Each row is a point on a tangle of strands that fork and nearly touch. The rows are in no order.
In the rows, 128 means zero.
Points whose rows are less than 158 apart are linked; no others are. Some points are linked to none.
<985>: [156 118  72 129  61 131 118  94 141 144 108 140  83 129 115 149 143 157
 137  97 136 170 128 104 133 174 118 151 175 101 122 133  71 133 111 136
  77 142 167]
<554>: [153  96 102 148  74  81  48  99  75 131 140 102 121 104  97 145  96 168
 150 113 135  97 141 130 165 109 171 142 138 141 157 139 126 129 136 140
 144 113 103]
<1258>: [115 122 120 101 117 150 202 116 145 106 101 104 130 130 117  72 104  93
 134  96 138 126 102 146 143 124 130 158 139 104 117 187 139  93 172 106
 133 143 185]
<156>: [160  84 139 178 114  98 145 105  91  65 129 168 161 148 177 117 105  74
 134 121 122 153 106 102 100 141  92 132 189 168 126  76 114 121  87 114
  31 131 113]
<832>: [ 86 173 138 124 147 200  97 124 165 132 124  77 106 121 112 163 187 135
  87 149  80 121 144 154 138 141 132 111 101 129 115 153 112 167 176 142
 124 117 126]
<809>: [140  79 109 120 145 127  37  50 158  69  97  94  95  83  97 111 158  81
 106 115 170 151  99 131 170 114 110 117 149 125 100 151  93 115 191 134
 109 102 148]
<1112>: [123 118 123 125  79 100  61 137 155 113 110 166 102 129 165 142  80 117
 150 135 192 116 114 146 141 120 125 137 107 135 137 113 156 130  57 135
 168 122 134]
<307>: [109 145 164 143 152 146 183 173  83 175 136 116 156 104 161 164 140 124
 112  94 118 112 179 132 120 137 110 115 125  98 163 138 148 149 119 195
  98  91  54]
<736>: [158 110 139 159  89  88 136 172 117 125  84 102 156 139 102 124  90 105
 119 119 108 107 100 111 180 137  85 146  72 124 126 124 180 178  72 168
 123 137  92]
<962>: [104 123 150 117 138 177 157 148 151 120  94  95 135 144 116 129 157 118
 107 147 128 108  78 132 157 131 119 139  80  89 125 135 178 183 135 178
 114 119  87]
<924>: [129 149 159 124 159 181 110 142 162 133 164 150 132 154 160 168 174 149
 123 167 106 134 134 120 101 151 100 104 144 143 115  80 104 137  95 149
 100 149 102]
<1331>: [117 152 123 159  95 101 116 157  99 118  94 119 145 112 140 136 140 115
  60 117 115 119 130  94 181 136 123 136  97 114 144 108 167 204  62 201
 105 137  82]
<936>: [ 99 116 121 110 157 135 142 113 117 126 119 126 100  81 146 111 147  89
 196 120 152 136 130 163 118  60 198 127 106 126 122 131 138  98 226  87
 149  49 137]
<1333>: [102 159  91 146 108 189 159 146  75 137 143 114 113 118 166 157 179 146
  67  91 113 138 146 123 155 160 162 125 118  83 147 116 129 178 132 195
  80 121  97]
<1518>: [ 96 105 113 127 100 126 153 137  83 150 113 108  91 120 178 109  80 121
 158  99 196  92 127 138 146 118 154 161 118  80 153 184 160 137 103 150
 160 114  89]
<869>: [158 124 109  75 102  91 108 126 170 206 116 145 118 161 134 129  90 185
 149 171 141 146 149 158  91 159 134 157 129 108 163 125 150 126  47 103
 155 179 120]
<588>: [139  97 147  90 122 119  97 100 110  85 132 181 141 128 114 134  95 135
 144 130 197 157  97 115 130 107 138 148 148 112 135 122 129  95 157  97
 166  83 173]
<513>: [164  89 104 143 106 127 126  83 134 143  98 129  79 127 115 125 144 129
 168 110 156 155  92 107 139 149  82 141 177 109  82 141  68 128 160  99
  83 138 156]
<3>: [119 188 128  95 160 159 166 123 128 130 137 132 138 116 120 109 150 126
 133 141 106 191 176 140  90 103 115 108 185 187 128 117 101  95 148  80
 116 152 191]
<928>: [148 120 145 139 149  60 136 149  78 163 112  74 178 148 145 115  80 152
  66 151 122 105 165 108 138 151 121 138 123 134 166 137 183 169  35 158
 161 176  48]
<830>: [156 168 169 146 139 123 121 198 124 138 153 132 183 153  90 172 139 139
 121 145  30 114 135 108 129 117 104 111  68 157 117  64 133 160 124 155
 124 120 106]
<1170>: [136 138  96 155  81 151 112 155 120 121 146 153 108 137 187 135 153 116
 124 104  90 134 159 122 133 162 120 102 105 116 116 103 115 125  96 164
  99 152 117]
<1312>: [113 134 158  94 112 119 183 157 146 162 118 120 160 127 117  99  65 120
 169 129 110 115 119 155 127 113 167 145  78  88 134 190 191  92 141 123
 164 123 106]
<1511>: [111 127 179 162 160 120 164 160 105 150 119 134 152 107 146 172 119 112
 129  93 160  94 125 133 137  85 112 130 142 143 149  97 126 151 106 180
  89  76  88]
<250>: [137 127 130 125 171 155 159 123 145 162 161 129 128 147 158 151 159 164
  88 132 151 120 154 104  95 184  89 118 172 116 141 103  94 139  65 159
 115 166 104]
<170>: [144  84 117 159 182  99 121 124 156 165 165 113 117 166 147 141 151 167
 114 132 141  56 149 129  91 164 106 115 139 131 127 103  69 131  80 138
 168 179  99]
<718>: [181  92 149  99 102 128 135 140 171 134 118 155 168 141  91 147 111 134
 161 143 106 166 101 120 118 163  91 121 127 105 128 117 136 112  94 165
  73 129  95]
<947>: [142 157 120  74 104 112 136 113 168 185  87 144 127 131 107 130  87 185
 128 164 139 174 137 140 121 133 170 156 149 118 167 176 152 122  92 102
 125 159 142]
<1037>: [130 123 145 150  96 124 106 136 151 162 111 124 114 105 139 119  91  89
 197 116 100 153 132 178 136 101  89  92 104 153 117 155 157  67 148 134
  98 146 111]
<942>: [119 142  85 131  76 137  98 151 173 126  86 130  99 145 123 125 147 132
 168 149  81 152 146 150 135 138 162  96  57 128 116 164 126 113 134 103
 162 156 166]
<955>: [ 91 140 120  89 123 133 164 122  92 172 132 117  79 110 125 114  87 163
 127 110 195 109 136  98 119 138 151 147 111  58 149 211 161 135 106 123
 205 107 107]
<396>: [136 100  87 128 133 134 118 100 102 126 147 125 103  83  92 143 153 141
 158  90 162 126 144 145 127  94 198 128 164 117 157 143  78 103 196 128
 105  53 130]
<303>: [135 171 140 108 159 107 157 132 108 167 166 143 119  83 106 124 141 164
  92  88 122 108 213  75  86 160  93 101 145 126 134 160 110 116 130 106
 162 124 132]
<1000>: [136 126 111 120  99 114 144 137 133 176 120 143 101 168 155 127 120 182
 151 144 138 103 134 112 112 165 136 152 114 102 121 141 123 146  95  86
 181 172 141]
<1235>: [179 145 154 119  83 120 125 172 141 111 120 175 174 151 105 147  98 135
 119 156  76 178 108 113 132 149 106 123  94 131 124  92 176 141  81 150
  87 130 123]
<697>: [168  57 105 150 163  75 123 152 136 142 143 110 185 182 148 142 124 161
 120 144 116  72 158 138  96 151 168 136 144 126 165 109  81 120  52 179
 149 173  64]
<689>: [107 174 104 146 156 129  96  89 151 144  92  80  74  71 129 133 152 102
 109 111 152 136 182 143 167  88 126 119 168 178 124 147  70 147 141 123
 111 117 165]
<1138>: [146 120 130 139 115 128 104  69 110 133 105 128  64 102 155 102 121  94
 146 124 149 180 119  90 131 150  44 114 151 146  67 137 114 117 155  73
  95 151 160]
<59>: [155 110 112 133  97 101 138  91  91 123 145 133 110 146 122 112 114 163
 125  97 139 127 132 111 107 145 104 146 181 145 136 132 102  89 146  81
 140 159 187]
<67>: [163  99  84 142  81  58  84 144 145 120 124 159 140 166 148 124 124 152
 151 122  99 109 127 143 112 122 152 139 144 149 150  92 100 100  76 139
 134 180 138]
<1247>: [128 107 140 112 108 104 205 153 107  76 138 160 175 145 117 111 106 110
 122  65 144  88 118 109 119 126 144 151 131 108 143 124 136  87 128 130
 173  94 184]
<196>: [148  71  93 158 101  78 105 129 126 128 130 114 154 178 190 123  99 139
 137 140 136  93 140 162 127 135 167 156 172 136 177 112 116 115  45 168
 120 179  84]
<207>: [121  89 151 123 133 124  59 113 108  69 141 185 144 128 105 148 150 123
 157 134 140 175 103 119 123 100 134  91  82 127 124  97 139  72 195 100
 175  82 170]
<436>: [152 101 143 101 145  55 108 127 202 192 118 143 139 122  57 131  55 140
 181 145 137 121  96 154 106 111 100 135  99 125 128 140 120  92 117 119
 163 141 127]
<266>: [145 173 104  91 100 120 124 124 147 180 101 119 120 140  98 138 109 198
  64 182 119 202 147 140 141 174 150 141 154 102 150 155 185 159  44 120
 126 172 111]
<653>: [135 113 101 134  66 100 124 133  60 153 126  94 140 109 129 123  88 157
 143 101 135 107 160 141 162 130 175 154 135  96 184 182 160 137 118 165
 124 121  66]
<499>: [114 126 131 116 150 181 189 155 105 119 139 120 108  92 184 115 159  71
 164  93 146 125 164 151 110 121 114 119 129 123 112 109 143 138 150 136
 108  68 107]
<930>: [133 140 166 154  95 141 160 142 102  96 132 145 138 158 148 115 112 121
  91 122 102 112 110 111 138 148  93 120 109 136 104 130 174 127 126 109
 128 145 152]
<569>: [ 94 163 154 128 137 122  78 121 129 136 107  83 124  78 143 125 120 104
  92 121 137  92 153 148 172  94 129 132 120 146 139 160 166 153 131 171
 130 121  87]
<606>: [116 124 177 134 223 124 163 106 127 152 164  99 121 111 115 125 112 118
 122 109 163  72 115 115 107 103  75 128 161 150  97 121  89 118 156 115
 155 121 129]
<1445>: [108 160  92 150 130  99 155 106  93 167 126 112 106  90 175 109 124 103
  78 103 175 134 197 105 152 146 102 144 199 117 179 135 127 161  47 168
 107 154 103]
<203>: [122 107 134 161 135 129 159 105 136 136 102 163 110 158 144 140  93 114
 154 140 202 143  40 136 163  98 112 170 154 128 104  94 102 147 137  83
 114 128 186]
<426>: [138 144 137 120 134 156  95 104 171 107 121 150 130 145  86 169 149 165
 105 160 112 176 112 128 128 140 131 105 115 144 121 113  92 111 162 103
 121 134 194]
<709>: [132 144 155  88 163 157 129  89  97  51 135 146 135 120 140  82 108  92
  64 154 182 185 108  99 131 127  83 139 172 152  92 118 158 139 136  72
 138 123 188]
<1118>: [115 110 105 145 113 134  91 167 170  77 147 127 135 143  87 116 175  91
 136 125  54  99 114 150 120 126 139  90  31 129 113 113 138 107 171 153
 155 119 139]
<783>: [115 102 119 100 169  97 118 125 144 137 106 144 129  83 119  95 181 103
 204 132 116 135 120 125  90  81 190 114 121 113 110 147 113 106 215 100
 111  72  94]
<981>: [122  90 124 146 118 127  69 127 129  64 116 149 121 117  91 137 184  86
 142 113  76 151 103 141 126 111 119  76  44 134 108 105 149  92 222 138
 141  82 159]
<327>: [126 143 109 138  61 168 129  98 115 107 143 105  86 118 158  94  99 102
 104 107 123 168 148 157 140 167  94 113 163 135 123 180 170  85 123 111
  91 163 147]
<240>: [132 166 113 120 127 122 133 126 132 203 125 131  89  90 139 130 138 150
 119 112 137 137 201 105 122 176  94 111 132  97 131 175 119 139 106 129
 138 149 107]
<299>: [138  75  81 122 129 135 113 172 180  91 136 154 143 150 109 123 203 122
 164 145  88  99  89 138 109 133 206 124  76  83 120  98 101 146 149 166
 113  85  86]
<19>: [116  89 134 136 119  80 152 122 111 155 142  89 153 131  52 105  70 147
 154 119 121  67  87 102 138 135 151 160  70  87 110 174 140 137 172 101
 196 113 119]
<728>: [161 128 145 162  66 118 107 125 108  95 120 177 140 153 112 150  97 131
 104 129 103 167  83 113 152 144  91 125 108 139 112  96 149 134 136 117
  94 132 176]
<1486>: [ 98 165 166 164 126 202 187 144 111 114 134 154 122 160 155 165 148 121
  83 144 136 142  76 113 139 144  96 132 128 125 113  84 153 189 107 136
  69 117 133]
<21>: [ 81 170 142 152 172 144  74 129 115 128 134 120 126 130 134 145 211 124
 145 141  60 135 150 133 100  79 132  75 135 201 126 109 107  98 175 115
 127 156 139]
<318>: [126 130 145 119 149 114 105 135 112 114  78 158 131 105 159 112 199 111
 170 146 108 130 125  94 129  84 169 121 106 138  94 111 128 152 190  97
 105  92 112]
<276>: [124 159 165 137 153 188 108 177 146 130 158 130 144 164 126 179 195 126
 119 162  44 109 125 123 116 130 103 105  83 135  99  73 110 172 145 167
 111 110  90]
<647>: [126 119  93 130 142 155 110  61 117  84  94  70  82  80 109 108 145  86
  95  97 177 151 142 144 180 106 127 130 159 153 112 149  89 149 186 120
 107  91 185]
<1004>: [109 158 174 117 160 151 141 158 123 133 107 127 139 131 181 103 195 100
 150 151  63 114 146 103 102 111 120 114 110 134  92 134 142 148 170 112
 112 122  88]
<162>: [146 120 126 138  85 146  77  90 152 153 136  89  90 115 118 119 104 124
 146 139  97 161 146 159 138 157  70  91 127 152 116 162 149  80 136 128
 107 184 119]
<401>: [173  80 103 148 136  90 121 164  74 131 129  56 163 160 129 121 110 145
 118 143 111  87 152  84 146 182 122 147  96 109 141 134 146 181  61 149
 173 158  46]
<905>: [150  74 157 156 161  96 141  91  88 128 153 118 111 141 145 116  95 128
 145 102 169  81  98 108 119 116  87 129 162 151 100 113 100  96 150  95
 149 137 143]
<147>: [111  95 142 153 115 127 149 127 114 127  97 111  88 131 206  93  74  70
 169 112 169  92  86 142 151 107 113 152 113 122  95 156 152 130 111 130
 124 136 107]
<418>: [153  83  92 183  81  97  60 115  76 119 157  85 120 145  57 155 109 179
 174 119 101 105 108 142 156 116 168 122  93 148 130 119 105 120 190  97
 171 123 139]
<1063>: [152 110 155 132 218  92 158 125 119 141 154 128 132  81  92 106 116  80
 159  91 177 110 138 135 106  68  76 113 181 158  96 105  70 110 151 122
 140  79 131]
<621>: [ 95 162 169  99 171 111 112 139 119 143 148  87 167  87 121 112 110 132
  97 120 108  76 171 146 118  98 145 125 121 135 160 180 163 117 150 158
 161 120  69]
<480>: [144 103 158 165 129  79 124 129  91 122 161 180 160 153 167 149  92 149
 154 130 127 118 123 140  94  92 142 117 160 192 162  60 129  81 107 102
 105 137 133]
<381>: [133  97 102 114 121 148 116 115 186 115 133 138 128 132  64 141 146 145
 138 125 135 134  90 139 127 150 142 123 128 102 127 142  84 108 161 140
 115 120 151]
<1003>: [104 141 101 141 144 146 178 160  78 157 147 108 142 127 173 142 156 138
  85  99 143 118 182 125 137 168 140 114 143  65 183 139 114 147  96 218
 111 137  73]
<1406>: [142  82 121 112 172  85 115 101 131 131 174 132 156  77  57 121 138 140
 140  93 148  98 137 124  96 105 163 121 186 119 163 156  77  84 175 152
 100  68  89]
<314>: [119 124 106 116 115 159 138  67 110  56 128 136 103 143 135  95  75  96
  81 139 215 180  71 136 143 143  90 169 190 141 126 124 143 143 105  81
 127 142 200]
<1291>: [174  73 137 128 107 131 147 128 147  73 124 162 163 175 136 123 126 108
 126 122 113 144  80 112 112 154  90 132 163 124 120  96 112  95  97 163
  64 143 136]
<1014>: [122 125 142 104 163 126 171 115  98 100 192 137 136 100  86 108 137 135
 106  84 143  96 167  80  83 154  99 105 138 121 121 140 111  89 164  97
 181  96 165]
<984>: [121 171 188 119 154 156 160 121 117 134 111 127 132 143 173 104 125 114
  79 171 105 159 108  96 115 153  81 134 169 130  93 148 181 169  91 112
  72 156  86]
<308>: [ 85 151 123 107 154 201 144 143 162 112 139  79 130 137 106 125 184 134
  57 139 104  94 122 145 130 166 131 126  94  87 131 166 154 168 149 175
 146 134 101]
<1011>: [162 109  76 124  50 106  99 102 165 148  87 113 104 153  68 152 110 170
 118 122 128 160  97 131 146 177 102 166 140 103 137 131 112 151  82 157
 115 171 164]
<449>: [143 124  48 122  74 131  72 156 146  79 113  74 130 151  86 101 147 139
 138 156  62 125 137 139 158 150 194 129  56 117 135 158 135 143 137 113
 166 153 133]
<161>: [130 112 154 136 151 110 185 158 166 122 153 184 167 186 134 152 120 154
 135 124 137  80 101 119  96 130 143 138 119 132 131  71 105  95  90 117
 187 136 180]
<612>: [106 146 140 136 103 117 212 145 136 164 107 121 153 117 100 117  95 123
 151  83 113 101 127 157 151  99 163 148 103 107 146 175 151  97 182 119
 139 114 161]
<834>: [130 103 128 104 185 161 190 122 108 115 144 107 121  91 124  84 143  63
 167 106 167 126 138 153 115  88 102 126 155 141  77  99 103 136 174 119
 131  74 140]
<540>: [107 185 171 106 153 185 145 184 143 150 129 104 160 171 134 136 193 119
 114 183  21 116 142 132 108 137 118 124  97 110 106 141 146 176 155 134
 132 132  81]
<1219>: [ 94 123 170 107 156 117 210 122 143 169 144 109 172 156 101 104  79 142
 157 152 119  75  81 113 119 125 177 163  71  76 107 163 160 113 146 104
 195 128 118]
<1120>: [101 157 112 143 187 136  70 120 168 146 158 110 113 111 132 147 207 140
 139 146 105 107 161 155 108  87 155  90 170 168 128 113  58 108 154 138
 123 143 106]
<422>: [146  60  83 117 134 112  68  98 204  72 101 134 113 124  75 107 177  95
 138 130 160 138  57 152 141 124 149 129 142  87 104 148  71 116 171 145
 116 100 145]
<34>: [109 118 111 118 102 105 106 138 173 110  70 139 125 121 113 100 136  96
 187 126 100 148 117 156 129  93 168 111  77 127 120 167 136  81 180 105
 144 125 164]
<346>: [129 124 126 160 198 100 103 126 150 143 158 104 132 144 157 115 191 141
 116 139  94  67 157 125 104 123 117 102 173 167 118 109  61 118 124 139
 132 189  92]
<407>: [148  99  64  97  83 138 108 167 144  97 131 118 165 152  99 116 147 150
 167 155  82 127 123 141 143 141 219 149  90  88 154 133 134 140 132 148
 127 127  91]
<557>: [140 122  79 124 103  89 102 136 131 139 139 169 112 173 156 134 157 195
 140 131 120 100 152 112  91 146 166 137 130 138 144  94  88 120  94  95
 178 176 163]
<519>: [126  77 142 107 137 127 151 152 160  94 170 167 165 176 116 141 122 155
 138 130 142  81 121  99  70 175 142 117  97  96 128 114 116  99  82 130
 204 112 132]
<625>: [127 158 134 179 105  99 137 117  83  73 137 178 141 120 186 106  96  76
 115 121 113 151 141 116 104 132 104 124 162 177 138  94 158 133  89  81
  66 142 122]
<105>: [120 133 116 124 126 114  55  79 143 149  95  93  90 117 139 119 112 149
 162 172 122 155 136 147 142  94 174 112 120 172 130 167 120 100 155  86
 134 172 133]
<369>: [141  98 124 153 130 140  63 113 106 132 156 112 123 128  76 162 140 169
 185 164 106 135 109 133 141 112 163  93  86 148 109 106 115 121 190  98
 139 113 109]
<56>: [ 96 197 172  91 171 156 162 157 157 166 140 141 154 138 103 173 140 184
  75 154 136 127 134 125 108 134 129 135 140 124 154 130 142 154  93 140
 161 133 130]
<1208>: [131 142  93 160 134 153 124 150 112 127 158 118 118 132 158 135 196 137
  81  90  71  92 160  99 140 163 129 107 109 113 109 102  76 157 138 181
 100 156 107]
<1507>: [130 107  97 125 134 142 143 165 140  77 125 152 124 123 160 125 199  96
 126  86 111  95 120 132 123 109 174 130 104 112 121  86 109 138 155 169
 110  83 126]
<1378>: [ 79 150 183 178 151 167 199 150 114 130 109 124 147 148 176 150 116  80
 118 132 143 114  77 153 140  91 103 152 147 150 136  96 149 178 115 147
  57 105 102]
<1482>: [131 141 114 119 140 132 159 101  82  93 183 136 124 130 101 116 129 157
 100  98 148 116 163 106 100 123 134 121 163 162 142 113  99  79 161  70
 192 134 217]
<880>: [156 117 161  81 137 106 127  92  68  79 139 182 151 120 138  92  89 121
 120 138 178 194 120  79 107 123 105 148 180 137 120 121 152 104 140  58
 140 106 167]
<735>: [132 147 141 127 135 171 119 110 121  64 132 166 148 139 120 153 152 120
  92 141 116 221 109 128 135 110 123 113 142 157 125  86 104 107 189  98
  86 109 214]
<970>: [105 148 189 128 127 204 127 118 123 107 140 148 124 146 155 154 105 116
 122 175 154 158  70 146 141 122 123 128 119 132 112 109 186 142 148 110
  99 100 136]
<1305>: [ 97 163 116 128 126 164 116 171 188 164 124 105 121 142 104 129 136 129
 179 182  72 137 140 162 132 133 157 104  35 117 107 153 142 136 155  96
 175 139 122]
<772>: [111  96 117  77 155 148 138 115 169  98 159 147 107 152 135 103 136 138
 145 136 180  95 112  99  80 166 131 130 134  96 110 143 104 105 104  99
 195 132 147]
<789>: [132 115 118 118 167 121 129  82 179 175 104 121  76 134 139 121 100 137
 151 152 194 125  76 147 136 102 122 161 169 137 109 132  85 125 119  99
 124 170 155]
<1382>: [189 101  87 178  76  98  82 162  70 108 149  60 136 148 143 111 121 112
 122 122  59 113 164  91 170 185  96 128  88 122 116 110 152 165  75 155
 136 162  65]
<123>: [133 143 170 144 127 109 133 139  96 126 135 113 162 147 153 114  88 148
  83 151 103  99 133 128 141 131 125 131 129 154 140 138 186 145  88 128
 129 165  93]
<1277>: [111 178  95 155 134 189  90 173 174 163 144  80 118 147 123 161 158 131
 136 178  68 128 153 181 160 142 133 107  68 130 123 125 117 164 133 151
 140 161 103]
<1139>: [132 192 172  97 139 146 141 121 136 172 135 130 137 138  89 162 103 200
  41 171 119 175 128 138 118 152 114 127 167 137 142 137 191 143  82 120
 124 153 122]
<874>: [ 89 165 177 120 175 131 187 151 153 152 150 157 168 137  98 158 137 155
 116 123 141  75 123 110 113 116 145 135 109 116 131 111 123 131 133 122
 188  99 156]
<1498>: [159 129  69 188  36 101  61 141  89 132 153 116 104 134 162 142 109 113
 111 105  65 146 165 115 160 179 105 117  95 122 117  80 134 160  64 172
 113 169 102]
<47>: [120 199 175 102 164 143 164 107  94 164 128 138 145  88 118 140 108 130
 131 139 124 194 170 128 109  75 125 129 188 179 134 131 122 115 179  73
  97  93 163]
<758>: [160  97 120 148  93  77 119 120 138 151  83 130 117 136 101 138 119 142
 128 107 143 107  92  97 154 154  77 150 124 112 114 121 115 166  89 155
 119 149 125]
<1385>: [120 135  79 100 106 107  98 142 141 105 116 146 128  97  97 119 189 148
 113 108  88 121 168  89 110 156 187 111  75  99 124 159  98 145 160 126
 145  99 135]
<815>: [109 138 138 134 115 117  79 124 143  96 117 158 104  99 206 112  94  63
 144 137 181 133 142 141 132 108 110 120 137 166 128 110 161 118  64 129
 124 117 117]
<1083>: [106 106 153 110 184 136 146 118 178 146 112 103 110 133 152 110  93 104
 151 144 177  91  67 148 132  95 121 151 129 119 108 153 119 121 112 149
 134 155 106]
<421>: [131 130 116 141 120 119  80  56 107 170 120 103  55 111 177 107 121 140
 151 156 139 154 145 110 123 131 113 119 158 164 100 141 116 119 139  65
 110 181 130]
<155>: [146 116 113 126 147 132 159 126  68 143 149 137 123  71 134 127 138 113
 180  96 175 137 163 142 127  68 165 133 191 146 146 104  96 126 158 128
  79  50 109]
<173>: [110 195 156  96 154 136 201 123  78 172 112 130 134  73 102 131 104 137
 102 113 173 172 163 112 130  87 131 151 179 135 159 153 151 150 133 117
  99  78 139]
<682>: [ 96 113 125  74 132 134 144 117 193  95  98 115 134 134 119  62 106  83
 157 141 117 131  84 153 118 104 159 143  93 106 109 190 148  64 182 101
 162 143 170]
<835>: [155 100 120 143  93 101  28  81  98 130 102 113 118 128 109 134 114 150
 184 180 104 189 111 131 156 105 150 102 115 170 121 121 138 109 164  85
 109 148 122]
<1360>: [ 96 177 107 137 142 167 133 146 125 143 126 124  86  90 177 126 157 101
 137 111 151 127 187 146 139 110 127 117 134 144 120 129 108 143 133 121
 128 115 140]
<600>: [111 119 112 162 124 128  91 163 129  84 140 118 130 126 156 125 175 101
 123 102  76  66 137 166 142  92 166 105  75 146 132 105 134 120 167 171
 139 118 110]
<1039>: [109 151 121 113 120 131 169 140 125 210  92  98  97 109 104 127 118 157
 127 129 147 133 135 107 147 161 113 133  89  63 125 198 149 174 110 137
 153 143  85]
<197>: [132 144 154  88 171 115 190 134  94 143 102 160 155  79 122 120 110 100
 160 118 189 159 134 106 125  77 125 155 177 137 138 109 128 153 121 127
  93  65 126]
<853>: [112 141 137 150 122 120 129 151  87  94 155 168 145 109 199 129 112  96
 147 110 145 128 165 143 111  89 147 114 155 176 157  87 142 105 100 124
 103 100 118]
<856>: [113 163  93 154  83  84 133 131  89 120 127 138 126 111 151 131 109 129
  45  74 141 117 159 108 155 139 129 144 150 129 173 124 143 152  52 175
 120 149 134]
<1484>: [151 103 130 116  79 122  82  99 163 115 129 143 101 165  95 145  82 156
 122 141 145 152  90 145 118 166  78 130 107 128 117 127 142  97 120  93
 184 155 199]
<1283>: [129 134 130  97 163  86  97 114 161 152 144 127 155  83  85 124 125 150
 117 118 131 100 172 123 114 120 139 118 156 136 169 157 110 102 121 163
 129 127  89]
<544>: [130 174 133  76 140 150 150 123 182 150 117 149 133 127 133 118 123 148
 121 158 131 178 148 143 101 133 133 133 178 146 146 147 130  95 107  99
 105 165 160]
<1233>: [110 143 166  94 150 206 109  99 135  63 125 129 144 121 132 146 145 101
  82 157 145 182  93 164 145 101 133 136 147 143 135 112 164 127 189 128
  93  78 164]
<1317>: [145  93 142 132 125  69 181 156 119  99 130 182 161 167 139 140  82 132
 123  81 175  88 117 107  98 121 121 157 150 138 152  83 110  99  61 131
 176 107 184]
<1214>: [159 149 157 106 129 125 132 202 162 125 132 139 189 127  44 166 120 125
 118 138  69 143 115 111 131 140 100 123  49 114 126  93 161 158 108 173
 121  90 103]
<331>: [105 134 148 163 133 161 175 125 152 146 123 159 122 147  99 182 108 134
 141 119 189 131  64 160 174  96 131 147 121 119 123  93 107 125 161 113
 139  92 205]
<902>: [116 164 116 161 107 162 152  67  84  87 154 119  89 116 147 100  74  87
  73 125 168 170 118 141 131 159  76 135 193 160 118 138 165 142 105  72
  86 151 157]
<814>: [100 142 111 119 108 186 164 149 131 139  89 119 109 118 159 135 179 119
 109 130 142 152 121 128 157 154 134 137 108  68 140 141 159 185 109 185
  82 116  83]

Follow the links from the first point to the second, and from the first to the third. Name the last point that the two ways share.
<970>, <407>, <1219>: <942>
<815>, <1118>, <250>: <1235>
<588>, <1233>, <1170>: <1333>
<426>, <1277>, <1214>: <1333>
<1112>, <196>, <1258>: <1235>
<936>, <942>, <874>: <276>
<21>, <56>, <34>: <170>

A fork is a point with three links, a tip a point with one. Leave the first point through the second and follow the links. Name the first fork or tip that comes.
<600>, <1118>: <1037>
<1235>, <728>: <1333>
<1037>, <162>: <942>
<369>, <835>: <1445>
<1063>, <606>: <1518>
<621>, <1283>: <947>
<1333>, <1208>: <1235>

A fork is a point with three links. Follow the links from the first point to the second and name the forks in between, in order.
<1112>, <947>: <853> <1235> <276> <170>
<1000>, <970>: <170> <276> <1235> <1333>
<930>, <772>: <1235> <276> <170> <947> <161>
<557>, <772>: <947> <161>
<1305>, <426>: <1333>
<105>, <1486>: <1518>
<480>, <161>: <853> <1235> <276> <170> <947>
<307>, <1312>: <1333> <942>
<1120>, <56>: <170> <947>
